A landscape with many valleys, sampled at points; each row gives a point and its height.
From any point a ball rolls to the lowest of the 5 points nearest to it. It stops when none of these is lower. Distance is the straight distance between rows; heights are no part of it.
z144 h=565: [15 -9  2  3  9  6  4 14]
z949 h=314: [23  1  1  2 -5 19 43 14]
z839 h=592: [ 11 -17   3   6  14   1 -16  19]
z959 h=139: [ -7 -10  -1   3  25 -16 -51  14]
z136 h=254: [  5  -6  -6  -7 -12   7  33 -16]
z770 h=560: [-21  -3  -6 -36   7 -22  -5 -37]
z230 h=86: [  8  -5   5  21  18   9 -31  39]
z379 h=574: [-37  31  10  -4 -50  -4  25 -72]
z78 h=58: [ 16   6   6  30  14  13 -27  52]
z939 h=223: [-17   0  -6 -27  -5 -18   3 -38]
z669 h=388: [-19   0 -12 -40  12 -32 -14 -35]
z394 h=74: [-10   0  -3 -11 -20   1  34 -36]
z10 h=302: [ 17   5   2   0 -24  20  55  -4]
z527 h=101: [-12  -5  -8 -21  -1 -10  15 -35]
z923 h=352: [ -3  17  -1  52   9   9 -59  63]
z649 h=124: [-14  13  -1  -6 -32   1  36 -50]
z757 h=341: [28  7  8  0 -7 24 54 23]
z401 h=173: [  6  -6  -5  -9 -12   5  27 -21]
z267 h=98: [-10  13   3   3 -42  11  46 -39]
z98 h=422: [ -1 -15  -1  -7  22 -11 -31   4]
z178 h=83: [ -3   5   3  33  17   0 -57  50]
z631 h=409: [25 -3 12 18 15 15 -5 50]
z643 h=44: [-26  11  -6 -22 -25 -14  18 -53]
z794 h=465: [  5 -14   3   4  20  -5 -29  17]
z748 h=60: [-12   4  -6 -13 -19  -2  25 -41]
z676 h=734: [ 16 -10   6   7  12  11  -6  31]
z531 h=501: [  0 -12   3   0  16  -5 -25  13]
z285 h=33: [ 19   5   8  33  14  15 -19  58]
z736 h=75: [ -9 -10  -6 -20   2 -15   0 -22]
z751 h=303: [ 18  -7   3  16  18   6 -17  42]
z682 h=206: [  6  16   6  48  13  12 -44  62]
z779 h=189: [  9   4   2   2 -24  16  52 -16]
z580 h=370: [29 -1  5 12 11 19 15 42]
z870 h=285: [11 -7 -5 -1  2  6 19 -1]
z490 h=279: [-10  -7  -4 -25  24 -20 -30 -10]
z368 h=79: [  4   0   5  28  19   5 -48  44]
z578 h=272: [17 -5  2 -5 -5  8 28  1]
z927 h=166: [ -7 -10  -8 -22  11 -17 -12 -18]
z157 h=353: [  7   1  -1  -2 -21  10  42 -11]
z897 h=400: [  2  -9  -1   5  22  -7 -34  21]
z202 h=73: [ 10   0   8  30  16   3 -41  49]
z806 h=40: [  1   5  -2   1 -30   8  48 -31]
z426 h=389: [-22  23   5   2 -51   2  40 -54]
z776 h=404: [-21  -6  -6 -32  28 -32 -41 -12]
z494 h=156: [  5 -10  -5 -11  13  -9  -4  -8]
z299 h=343: [-12 -11  -2 -12  28 -17 -49   9]
z899 h=371: [-21  19   2  -6 -40  -1  28 -57]
z185 h=340: [28  7  6  6  6 23 32 40]
z987 h=128: [  0 -10  -4 -13  -1  -4  17 -19]
z211 h=93: [ -1  -7   0  18  20  -1 -49  32]
z357 h=91: [ -6  -6  -7 -12 -12   0  23 -27]
z561 h=108: [ 11  12   5  43  12  14 -38  62]
z177 h=336: [-33  26   1 -14 -40 -11  23 -63]
z151 h=284: [-21  -2  -9 -39  16 -32 -24 -26]
z774 h=191: [  6  -8  -5  -8  -5   4  20 -12]

For each start below, name the point where the ball stops.
z649: z643
z357: z643
z527: z643
z776: z736
z230: z285
z676: z285
z426: z806
z490: z736
z144: z736

Two balls start at each pair of points below. Name the first point that both come to, or write -.
z959, z151: -
z178, z794: z202
z839, z401: -
